Each row is a point on a tangle of strands that fork and nearly touch. The rows are in no order.
Two points are linked if the straight distance between their rows is under 48. Some points are linked to none.
Laruk: 1, -23, -26, -7, 6, -14, -13, 34, -12, -8, -9, 36, 5, -8, 9, -1, 3, 8, 13, 0, -22, -9, -8, -29, 18
petaz: -6, -31, -15, 4, 26, 4, -23, 30, -21, -1, -9, 20, 0, -22, -10, 6, 10, -3, 13, -4, -4, -13, -8, 6, 2
Bogob: -14, 42, 14, 27, 10, 4, 10, -8, -7, 12, -16, -21, -11, 6, -19, 4, -2, -21, 2, 4, 42, 11, 9, 2, -20
tuzom: 27, 1, -5, -24, -17, -6, 3, -21, 40, -13, 22, 13, 16, 6, 10, 11, -17, 10, -29, 10, -35, 6, -1, 0, 16
Soz: -28, -5, -40, 10, 22, -21, -7, 29, 8, -7, -24, 38, 14, 0, 0, 4, 15, 16, -10, 5, -7, 28, -8, -18, 18
bino: 35, -4, 2, -4, -28, -10, 18, 17, -21, 0, 22, 16, -24, -21, 12, 7, -24, 4, 17, -14, -26, -20, 20, -53, 16
sofe: 25, 27, 17, -20, -40, -4, 12, -34, 37, 4, 17, -24, -9, 23, 12, -7, -5, 0, -4, 2, -10, 7, 9, 1, 3
nef: -22, -28, 4, 8, 35, 20, -21, 3, -12, -1, 0, -1, 14, -23, -14, 8, 12, -13, -3, -3, 9, -6, -12, 42, -14
velas: -61, -30, -33, 7, 33, -6, -4, 8, 9, -12, -9, 31, 35, 3, 1, -14, 11, 25, -30, 1, -5, 28, -18, 18, 19
Votan: 15, 20, 29, 4, -5, -1, 6, -23, 15, 9, 8, -23, 1, 10, -13, -6, -5, -8, 5, 0, 4, -2, 7, 24, -11
rufad: 26, -26, 23, -2, -4, 11, -4, 4, -23, 5, 16, -9, -4, -17, -11, -8, -6, -2, 24, -7, -7, -31, -2, 13, -10
fam: -1, -45, 25, -8, 0, 16, -10, 13, -49, 6, -6, -16, -2, -9, -2, -21, 10, 4, 32, -13, 11, -45, -17, 11, -21
Ravos: 21, 23, -19, 10, 1, -19, 13, 33, -16, -9, 7, 30, -33, -20, 9, 12, -15, -8, 0, -11, -24, 4, 36, -56, 24
tedot: 21, 25, 30, -6, -29, -5, 14, -28, 20, 9, 13, -29, -8, 18, 3, -12, -3, -2, 7, -5, 0, 0, 9, 10, -7
dap: 38, -12, 6, -11, -7, -5, -4, -6, 11, -5, 27, 10, 7, -15, -6, 3, -21, 0, -3, 0, -32, -11, 1, 8, 7
buv: -18, -18, -2, 8, -1, -1, -2, 33, -55, 11, -28, 0, -21, -3, 6, -7, 7, 13, 40, -21, 25, -24, -4, -36, -14
Dekir: -20, -18, -16, -21, 3, -2, -3, -19, 34, -18, 10, 17, 35, 18, 24, -4, -8, 21, -42, 12, -18, 14, -16, 13, 17
tasig: 6, 5, 2, -35, -36, 1, -5, -26, 30, -3, 3, -23, 4, 33, 27, -14, 2, 7, -12, 11, -9, -2, -8, 3, 1
zin: 0, 34, 5, 7, -24, -16, 26, 3, -26, 7, 4, -4, -24, 0, 18, 5, -15, -2, 2, -8, 7, 1, 30, -49, 4
goze: 4, -27, -23, -23, -26, -9, -5, 27, -21, -10, -10, 27, -4, 2, 28, -8, -1, 14, 22, 4, -19, -25, -9, -56, 17
bon: 20, -2, -18, -31, -34, 0, 5, -10, 27, -9, 8, 9, 3, 19, 27, 6, -9, 6, -14, 21, -27, -4, 3, -39, 20
Debe: -22, 2, -10, 16, 30, -4, 4, -6, 33, -4, 11, 24, 25, -9, -19, 17, -11, 13, -38, 7, -13, 30, 0, 26, 25
Pef: 32, 22, 1, -37, -47, 6, 1, -40, 46, 1, 23, -29, -10, 31, 17, -7, -4, 5, -19, 2, -22, 12, -2, 13, 6
bimu: -18, 27, -26, 22, 14, -14, 2, 30, -30, -1, -27, 9, -34, -5, 2, -1, -1, -8, 5, -8, 31, 14, 20, -36, -4
rogo: -53, -35, -27, 11, 42, 0, -11, 11, 0, -7, -9, 23, 27, -10, -7, -4, 12, 14, -22, -2, 2, 18, -17, 28, 9
diru: 0, -31, -18, -18, -6, -11, -16, 24, -19, -10, -8, 26, 10, -3, 18, -11, 1, 10, 17, 2, -18, -25, -16, -28, 11
Kez: -60, -8, -19, 6, 28, -9, -17, -4, -2, 1, -34, 3, 36, 18, 1, -9, 19, 5, -14, 8, 25, 15, -21, 25, -7
vuses: 43, -7, 23, -22, -34, 7, -2, -29, 5, -6, 35, -41, -11, 7, 6, -35, 0, 7, 4, -24, -19, -13, -19, 41, -12
dalen: 13, 50, 21, 30, 8, 7, 23, -20, 0, 14, 11, -16, -22, -8, -28, 15, -12, -27, -2, -2, 24, 17, 31, 6, -15
kot: 30, -20, 19, -11, 8, 8, -10, -24, 10, -6, 34, -17, 12, -7, -6, -12, -12, -7, -9, -13, -20, -5, -7, 51, -14
nuv: 0, 0, 17, -4, -15, -6, -1, -3, -6, 6, -5, -11, 3, 10, 7, -13, -4, 3, 16, 2, 4, -19, -2, -9, -6
nofi: -47, 16, -5, 9, 20, -10, -11, -12, 9, 5, -32, -6, 29, 22, -4, -4, 12, -2, -11, 13, 29, 15, -15, 21, -10
luro: 29, -28, 36, -17, -37, 5, 3, -12, -23, 3, 14, -40, -11, 8, 13, -38, 8, 18, 19, -22, -1, -33, -22, 21, -16
pivet: -31, -27, -21, -6, 18, -11, -16, 10, -7, -7, -13, 20, 29, 2, 10, -7, 9, 8, -6, 4, -5, -3, -20, 6, 6
goraz: 17, -2, 8, 21, 15, 20, -5, 23, -20, 4, 9, 7, -27, -38, -26, 23, -1, -15, 23, -9, 6, -9, 14, 0, -9
zufe: -47, 18, -38, 14, 18, -24, -4, 11, 11, -2, -38, 25, 18, 16, -1, 1, 17, 7, -13, 11, 19, 36, -11, -13, 6
loza: -41, -25, -9, 10, 40, 14, -22, 6, -10, 0, -15, 4, 17, -16, -14, 8, 20, -7, -8, -1, 19, 4, -15, 39, -11
sani: -5, -6, -25, 20, 35, -6, -7, 29, 12, -3, -4, 32, -1, -24, -20, 25, 4, 4, -11, 0, -14, 22, 4, -1, 18
gib: -9, -30, 1, 5, 20, 17, -23, 28, -34, 3, -10, 7, -10, -26, -14, 4, 14, -6, 26, -7, 9, -25, -7, 8, -11
mupud: 16, 41, 20, 34, 5, 14, 26, -4, -23, 11, 13, -15, -38, -24, -25, 20, -11, -23, 4, -11, 27, 11, 34, -1, -18
big: -48, 7, -2, -15, -12, -10, -11, -15, 4, -2, -40, -17, 27, 44, 28, -23, 20, 6, 4, 15, 24, -5, -20, -2, -11
dolab: -6, -10, 2, -42, -53, 9, -2, -19, 11, 4, -12, -39, -7, 46, 43, -26, 11, 17, 2, 10, 4, -16, -16, -18, -2
puz: 10, 26, -8, 32, 25, 12, 0, 25, -10, -3, 2, 12, -44, -40, -27, 30, -2, -24, 2, -8, 19, 16, 28, -7, -8
Git: -3, 65, 3, 20, -5, -18, 25, -10, -9, 6, 1, -7, -23, 0, -2, 8, -18, -20, -16, 1, 21, 21, 37, -25, 1
vedu: -28, -28, -39, -36, -19, -3, -11, 2, 7, -15, -21, 24, 30, 32, 40, -8, 16, 18, -13, 25, -12, 3, -22, -29, 18
sem: 0, -16, -20, -15, 2, -9, 0, 2, 22, -16, 9, 33, 26, -1, 13, 9, -9, 17, -27, 11, -31, 10, -12, -8, 28
vere: -8, 41, -5, 10, 10, -17, 9, -17, 39, 5, 1, 12, 16, 9, -7, 20, -11, -6, -24, 12, 0, 28, 10, -3, 12
Biti: 12, 55, 19, 22, 6, -4, 20, -26, 19, 14, 10, -14, -9, 1, -23, 11, -14, -24, -7, 2, 14, 20, 29, 7, -9
Fav: -28, -19, -8, 12, 36, 3, -2, -7, 21, -6, 14, 18, 29, -12, -13, 7, -9, 10, -34, 2, -10, 19, -6, 37, 16
Nufo: 20, 1, 1, 9, 7, -2, -1, 14, -4, 5, 12, 14, -7, -20, -14, 13, -13, -10, 13, -3, -14, -9, 10, -10, 7
lalen: -18, -37, 5, -18, 7, 0, -21, 1, -23, -5, -10, -6, 21, 7, 13, -28, 8, -1, 10, -2, 4, -30, -24, 13, -13
zez: 9, -22, -27, 9, 31, -8, -12, 40, -1, -8, 0, 37, -2, -29, -12, 18, 2, 8, -1, -5, -27, 7, 1, -10, 21
Nuduv: 0, 36, -36, 26, 28, -24, 5, 35, -9, -10, -17, 22, -38, -18, -4, 9, -2, -15, -16, -2, 13, 33, 36, -36, 9
daf: -1, 45, 2, 6, -4, -17, 14, -19, 26, 5, 2, 2, 4, 13, 0, 10, -12, -15, -14, 11, 3, 18, 19, -18, 6
zivaf: -4, -16, 27, 1, 22, 20, -11, -15, -3, 2, 6, -24, 14, -3, -12, -7, 7, -17, -1, -4, 8, -8, -8, 56, -23
Muvop: 22, 10, -10, 16, 16, -6, 1, 23, 1, 1, 12, 23, -15, -26, -18, 23, -14, -14, 6, -5, -17, 5, 19, -18, 14
tival: 22, -2, -9, -33, -45, 3, 7, -16, 21, -2, 6, -9, -7, 26, 31, -3, -8, 8, -6, 17, -20, -11, 4, -38, 11
dukik: -23, -23, -33, -33, -13, 0, -4, -10, 23, -17, -8, 22, 32, 33, 36, -2, 8, 22, -33, 27, -18, 15, -19, -16, 22
taz: 4, -4, 7, -27, -14, -5, -12, -23, 26, -7, 9, -13, 19, 20, 21, -13, -5, 4, -17, 5, -12, -3, -13, 21, -4
dunid: -13, -11, 1, 14, 34, 8, -8, -7, 16, 0, 12, 10, 20, -18, -22, 19, -6, -3, -23, 2, -4, 14, -2, 42, 3
leza: -36, -29, -16, -18, 8, -10, -15, -6, 2, -13, -12, 12, 38, 17, 24, -17, 8, 11, -16, 6, -2, -2, -25, 9, 3
povu: 4, 46, -23, 28, 24, -12, 8, 23, -10, -3, -6, 13, -39, -21, -14, 18, -12, -23, -16, -3, 18, 29, 36, -22, 5
lofig: -8, 7, 7, 17, 27, 7, -9, -7, 11, 8, 3, 0, 11, -13, -26, 19, -2, -11, -9, 7, 7, 11, 2, 33, -6
Kigir: -52, -16, -24, 0, 19, -7, 1, -8, 25, -15, -3, 27, 40, 13, 10, -10, 2, 27, -40, 11, -7, 28, -17, 15, 24
sifu: 41, 26, 42, 3, -32, 1, 31, -35, 12, 12, 26, -44, -21, 13, -8, -17, 3, 4, 19, -23, 4, 5, 7, 30, -9
tepoz: 38, -6, 13, 1, 7, -1, -1, -12, 13, 1, 30, 4, 5, -19, -21, 12, -21, -8, -1, 0, -24, -3, 10, 23, 2
Fadi: -43, 8, -42, 6, 12, -23, -2, 16, 15, -8, -31, 36, 22, 16, 8, 2, 19, 18, -17, 13, 1, 37, -12, -23, 18
rukur: 2, -13, -28, -27, -34, -4, 5, 15, -8, -9, -10, 20, -4, 17, 36, -2, -1, 10, 10, 15, -19, -14, -1, -66, 20
lile: 13, 35, 44, 20, -16, 3, 33, -24, -4, 19, 4, -45, -17, 15, -11, -7, 4, -4, 13, -15, 29, 4, 13, 14, -24
ridez: -23, -23, -35, 7, 28, -15, -5, 29, 7, -11, -11, 43, 17, -9, -3, 3, 11, 23, -18, 2, -22, 26, -10, -7, 28
bef: -3, 64, -12, 22, 10, -18, 18, 3, -6, 3, -3, 5, -26, -7, -9, 13, -17, -24, -22, 3, 19, 29, 37, -24, 7
vunel: -14, -12, -27, 19, 39, 2, -16, 30, 3, -3, -12, 25, -5, -29, -22, 23, 13, 2, -5, 0, 1, 18, -1, 10, 4
bamu: 39, -7, 1, -4, -4, -7, 1, 6, 6, -3, 23, 20, -1, -21, -9, 12, -23, -4, 6, -1, -33, -11, 7, -11, 14
Mab: -5, 7, 24, -5, -28, -6, 10, -10, -9, 10, -12, -25, -3, 22, 18, -17, 3, 9, 19, -3, 17, -17, -4, -15, -12
fanan: 11, 16, 33, 19, 10, 21, 6, -15, -1, 10, 7, -22, -7, -10, -32, 8, 4, -18, 13, 0, 19, -1, 10, 36, -23
Vubo: 14, 4, 30, 16, -6, 10, 14, 0, -22, 16, 5, -21, -15, -7, -13, -1, -3, -4, 24, -11, 17, -14, 9, 0, -18
fegud: -15, 32, 12, 29, 11, 12, 11, 4, -26, 10, -20, -19, -25, -4, -18, 5, 1, -18, 10, -3, 50, 8, 9, -2, -24
pina: -7, -15, -14, -29, -5, 5, -4, -29, 45, -22, 22, 6, 28, 24, 29, -4, -13, 23, -53, 8, -26, 16, -16, 19, 14
menab: 33, -5, -4, -13, -20, -8, 5, 4, 6, -8, 18, 19, -3, -9, 7, 6, -20, 1, 5, 4, -31, -16, 5, -32, 16
goge: -25, 0, -28, 20, 32, -1, -18, 27, -6, 2, -27, 15, -5, -14, -18, 12, 16, -4, 5, 1, 20, 15, -4, 2, -6
Nefoz: 23, -24, -22, -11, -3, -12, -7, 37, -15, -11, 3, 37, -7, -17, 10, 2, -8, 9, 17, -4, -32, -20, -2, -44, 24
Suzu: 14, 20, -12, 27, 27, 2, -1, 23, 2, 1, 6, 20, -25, -32, -27, 30, -7, -19, -2, -4, -1, 16, 23, -9, 5
sese: -37, -19, -25, -15, 6, -2, 5, -14, 32, -22, 6, 30, 38, 18, 22, -7, -3, 30, -47, 17, -20, 25, -17, 3, 30
Molot: 1, -7, 30, 22, 4, 33, 4, 15, -40, 10, -5, -16, -27, -27, -24, 10, 13, -7, 32, -14, 34, -21, 0, 9, -31
kero: -10, 7, 2, 25, 14, 18, -4, 27, -35, 6, -18, -3, -33, -23, -16, 11, 8, -9, 22, -11, 36, -5, 6, -10, -21
Tig: -21, 6, 7, 20, 9, 10, -3, 17, -34, 12, -26, -11, -15, -3, -11, -2, 8, -4, 25, -6, 38, -12, -3, -9, -20
Gorun: -14, -29, -19, -7, 17, -10, -13, 14, -1, -9, -1, 27, 26, -7, 7, 0, 0, 11, -11, 3, -18, -1, -18, 1, 15
nomu: 30, 24, 9, 20, 15, 2, 9, -6, 13, 7, 24, 10, -9, -24, -32, 29, -18, -21, 1, -1, -12, 12, 25, 10, 3
bim: 26, -27, -22, 4, 23, -6, -12, 45, -10, -8, 6, 39, -13, -35, -10, 16, -4, 3, 11, -9, -33, -7, 6, -20, 21
tokid: 14, 32, 11, 18, 9, -3, 8, -12, 16, 11, 11, -2, -2, -7, -22, 17, -14, -19, -2, 4, 1, 11, 19, 5, -2
reg: -7, -10, 19, -6, 14, 1, -14, -16, 6, 1, 2, -18, 22, 8, -1, -12, 2, -6, -7, -1, 5, -5, -11, 41, -15
zareg: 38, 0, -14, -25, -36, -3, 14, -3, 17, -10, 18, 17, -9, 2, 20, 11, -19, 1, -6, 12, -36, -10, 10, -51, 23
duvu: 18, 8, -6, -43, -51, 9, -1, -29, 37, 3, 8, -32, -8, 42, 30, -11, -1, 9, -16, 12, -15, 3, -5, -5, 7
Fotes: -4, 52, 5, 14, -6, -15, 18, -13, 8, 8, -2, -6, -8, 9, 0, 4, -12, -16, -8, 4, 15, 13, 23, -22, 0
Gok: -32, 5, -9, -21, -19, -9, -7, -12, 15, -4, -26, -5, 23, 38, 30, -10, 12, 6, -1, 20, 10, -3, -12, -15, -1
pel: -10, -40, 9, -1, 12, 18, -19, 26, -48, 4, -12, 0, -8, -19, -10, -8, 14, 0, 34, -10, 11, -39, -13, 5, -14
kipu: 26, 1, 8, -26, -57, 2, 17, -22, 12, 6, 10, -26, -21, 24, 33, -9, -5, 13, 4, 1, -8, -10, 9, -35, 5
Zive: -19, 1, -38, -23, -16, -8, 4, 5, 19, -11, -18, 31, 18, 30, 32, 8, 11, 11, -16, 27, -16, 20, -6, -48, 27
zelu: -19, 5, -16, -31, -28, -2, -1, -17, 29, -3, -18, -6, 17, 45, 37, -5, 7, 6, -11, 27, 1, 5, -6, -25, 8
rimak: 19, 10, 39, -3, -7, 9, 5, -26, 9, 5, 14, -44, -1, 15, -12, -22, 8, -8, 10, -13, 6, -3, -5, 57, -19
ror: 10, -19, 6, -3, -12, -4, -1, 19, -28, 6, 0, 4, -8, -9, 5, -8, -8, 7, 29, -8, -5, -30, -2, -25, 2
Vufis: -48, 19, 4, 1, 0, -9, -10, -13, -3, 4, -43, -21, 22, 37, 9, -20, 17, 0, 8, 13, 38, -1, -17, 4, -18
lisem: -20, 6, -32, -30, -23, -3, 5, -11, 30, -6, -19, 12, 20, 44, 35, 7, 8, 7, -20, 35, -9, 19, -2, -40, 21
goz: -15, -37, -16, 3, 33, 5, -20, 22, -13, -4, -1, 21, 14, -24, -10, 7, 8, 0, -2, -4, -9, -6, -11, 20, 4
Teti: -49, 23, -34, 21, 24, -17, -8, 9, 5, 4, -43, 9, 13, 13, -11, 1, 14, -2, -10, 11, 37, 33, -11, -1, -6
Gered: -12, 27, -10, 18, 24, -15, 8, -7, 37, 3, 4, 23, 19, -3, -16, 26, -10, 3, -30, 9, -7, 34, 8, 7, 20
dumu: -12, -6, 13, 12, -2, 4, 6, 20, -46, 15, -20, -13, -16, -2, 1, -7, 5, 6, 33, -13, 30, -21, -1, -22, -18
labal: 5, 6, 29, -18, -39, -1, 4, -20, 7, 5, -3, -39, -4, 28, 22, -26, 8, 11, 13, -5, 8, -14, -11, 6, -11
Gid: 19, -21, 33, -10, -24, 4, 3, -5, -21, 7, 6, -28, -3, 4, 8, -25, 2, 12, 23, -11, 3, -31, -11, 7, -14
rumab: 35, -25, -15, -5, 5, -8, -7, 35, -10, -9, 13, 36, -7, -29, -3, 10, -15, 3, 13, -7, -40, -18, 1, -28, 23
tem: -6, -3, -33, -27, -26, -5, 3, 9, 7, -10, -13, 25, 6, 24, 34, 4, 4, 7, -1, 21, -18, 1, -3, -58, 25
Zilu: -6, 27, 6, 32, 16, 20, 2, 15, -23, 5, -12, -6, -37, -26, -22, 18, 4, -21, 12, -6, 41, 8, 13, -1, -21
Fod: 11, -16, 32, 11, 6, 31, -2, 5, -28, 7, 7, -16, -13, -24, -26, 4, 10, -9, 27, -7, 16, -25, -1, 28, -25
pobur: 14, 38, 2, 32, 14, 11, 13, 11, -19, 3, 9, 1, -45, -35, -27, 26, -11, -26, -1, -8, 22, 16, 37, -8, -10
Muz: 39, -7, 34, -14, -38, 5, 10, -24, -6, 3, 24, -46, -14, 12, 5, -33, 7, 12, 17, -25, -5, -18, -15, 34, -12
tedom: 23, -6, -11, -19, -11, -9, 0, -5, 26, -13, 16, 25, 18, -1, 10, 12, -15, 8, -19, 12, -34, 1, -3, -15, 21
Dudo: 38, -20, 22, 7, 8, 24, -4, 0, -12, 2, 29, 0, -11, -37, -30, 14, -8, -15, 20, -5, -13, -18, 9, 28, -10
Kul: 42, -12, 21, -17, -8, 6, -8, -29, 9, -6, 39, -30, 1, -2, -5, -25, -8, -3, -4, -19, -22, -8, -11, 54, -16
Bevu: -39, 8, -30, 20, 27, -8, -16, 20, -9, 4, -40, 10, 1, 2, -12, 2, 19, -5, 2, 4, 33, 19, -9, 0, -8
Goson: 21, 9, 50, 17, -19, 8, 30, -16, -15, 17, 5, -51, -15, 11, -10, -13, 13, 5, 23, -22, 24, -9, 3, 25, -24
gada: -42, 30, 0, 13, 11, -9, -5, -10, 0, 8, -40, -16, 14, 28, -3, -9, 9, -8, 2, 12, 41, 10, -12, 3, -16
nodi: -10, -29, 23, 5, 29, 32, -17, -7, -14, -5, 9, -12, 9, -25, -17, 3, 17, -22, 3, -7, 12, -15, -11, 56, -27
lor: 0, 21, 17, 23, 18, 16, -1, -9, 3, 10, 1, -11, -4, -14, -32, 18, 1, -21, 4, 5, 21, 6, 7, 28, -17
Fomom: 24, 15, 33, 15, -4, 9, 15, -16, -3, 15, 13, -23, -13, -4, -21, 0, -4, -10, 17, -6, 9, -5, 15, 18, -16
dati: -2, -3, 0, -35, -57, 6, 11, -18, 10, 8, -11, -38, -12, 47, 43, -17, 6, 16, 4, 10, 5, -10, -1, -37, 1
Fon: 10, -3, 14, 0, -21, -6, 7, 5, -16, 8, 2, -4, -8, -2, 9, -7, -10, 4, 23, -5, 0, -21, 4, -26, -2
fuva: 5, -23, 33, 9, 16, 37, -11, -3, -21, -2, 11, -14, -5, -30, -25, 4, 17, -19, 16, -6, 14, -21, -6, 50, -29
Vinid: 8, 5, 16, -21, -57, 0, 22, -20, 1, 11, -2, -37, -18, 32, 40, -11, 4, 15, 9, -3, 7, -9, 5, -37, -2
gup: -8, -11, 8, -15, 3, -6, -14, -17, 15, -5, 3, -8, 26, 13, 13, -13, -3, 1, -13, 3, -4, -4, -14, 27, -6
nurep: -25, -11, -5, 8, 20, 3, -18, 12, -18, 4, -22, -1, 10, -2, -10, -2, 13, -6, 12, 2, 17, -10, -12, 11, -10
ren: -32, -43, -20, 5, 40, 7, -16, 12, -6, -7, 2, 22, 24, -19, -5, 1, 7, 6, -17, -5, -7, 5, -16, 28, 7
fizis: -60, -26, -20, 7, 35, 4, -24, 6, -17, 0, -32, 5, 27, 1, -5, -8, 25, -1, -6, 0, 25, 5, -23, 30, -13
geli: 18, 0, -10, -33, -20, 3, -3, -30, 47, -16, 25, 1, 17, 21, 21, 4, -15, 16, -44, 10, -34, 15, -8, 14, 12
sekip: 11, 26, -30, 20, 19, -21, 7, 38, -14, -11, -7, 26, -37, -22, 1, 11, -6, -10, -7, -8, -8, 18, 37, -47, 17
Diz: -10, -18, -26, -3, 16, -14, -3, 19, 14, -13, 1, 41, 22, -8, 4, 8, -2, 18, -19, 6, -29, 15, -12, -9, 30
vipab: 24, -24, 38, 0, -13, 12, 7, -2, -30, 10, 10, -29, -9, -5, -7, -18, 3, 6, 28, -14, 7, -32, -6, 19, -19
Bib: 23, -34, 14, 1, 12, 21, -14, 13, -25, 2, 18, 5, -6, -35, -20, 6, -2, -10, 20, -5, -11, -27, -2, 21, -8
relet: 31, 9, -8, 2, -11, -14, 15, 21, -10, -6, 18, 25, -22, -20, 6, 12, -22, -6, 9, -9, -30, -7, 24, -51, 23
Gur: 0, -29, 3, 2, -2, 1, -7, 34, -48, 9, -10, 5, -18, -15, 3, -6, 1, 11, 39, -16, 5, -34, -4, -30, -6
mak: 37, 16, 38, -3, -18, 5, 12, -33, 14, 6, 27, -43, -11, 10, -14, -21, 3, -3, 14, -16, -4, 1, 1, 52, -11
tosi: 48, -8, 8, -25, -37, 0, 0, -21, 15, -8, 28, -12, -7, 0, 12, -12, -13, 10, 0, -2, -30, -16, -2, 0, 0
burov: 25, -6, 22, 0, 10, 7, -6, -16, 9, 3, 23, -12, 7, -10, -17, 0, -9, -11, 1, -3, -12, -5, 4, 41, -11
tade: 29, 19, -2, 20, 22, -3, 9, -1, 23, 4, 25, 24, -3, -27, -33, 38, -20, -14, -12, -2, -24, 19, 23, 4, 17
lona: 7, -12, 17, -34, -52, 6, -2, -19, 1, 1, -2, -42, -9, 32, 34, -32, 11, 19, 8, -5, 0, -21, -20, -2, -8
duged: -6, 3, 42, 12, 8, 23, 1, -11, -12, 7, -8, -41, 0, 8, -21, -11, 18, -13, 14, -3, 31, -12, -7, 46, -32
ruge: 37, 13, 47, 11, -34, 1, 36, -27, -8, 17, 17, -49, -22, 11, -2, -12, 8, 9, 22, -30, 13, -4, 6, 18, -15
kove: -2, 45, 33, 23, -1, 3, 21, -23, 2, 17, -6, -37, -10, 16, -17, -4, 0, -15, 3, -1, 36, 9, 13, 13, -25
biru: 10, 8, -14, 3, 8, -15, 2, 12, 16, -4, 7, 31, 7, -9, -3, 17, -12, -2, -8, 4, -23, 8, 4, -19, 22
dure: -39, -27, -28, -28, -9, -7, -14, -4, 3, -15, -23, 19, 36, 29, 36, -15, 17, 15, -9, 17, -4, -1, -25, -13, 8

A fork is a point with three links, a tip a point with one. Leave the first point through the second and follow the links. Name the first fork or tip that comes.
Dekir; pina: Diz
Suzu; puz: tade
Bogob; kove: rimak
zivaf; reg: Fomom
sofe; Pef: nodi
daf; Fotes: bino

Follow the links from the first point to the second, and from the first to the third. Name the last point that the two ways share.
Teti; velas; pivet: Diz
Kigir; Fadi; dukik: Diz
Muvop; kipu; Gid: bamu
burov; dalen; nuv: bamu
Fod; Gok; Votan: nodi

A fork is a point with three links. Follow the links from the first point to the second and name the forks in between, in order.
Muz; nomu: bamu
zufe; vedu: Diz
sofe; lofig: Fomom
big; sofe: nodi
Gered; nef: Fomom, nodi
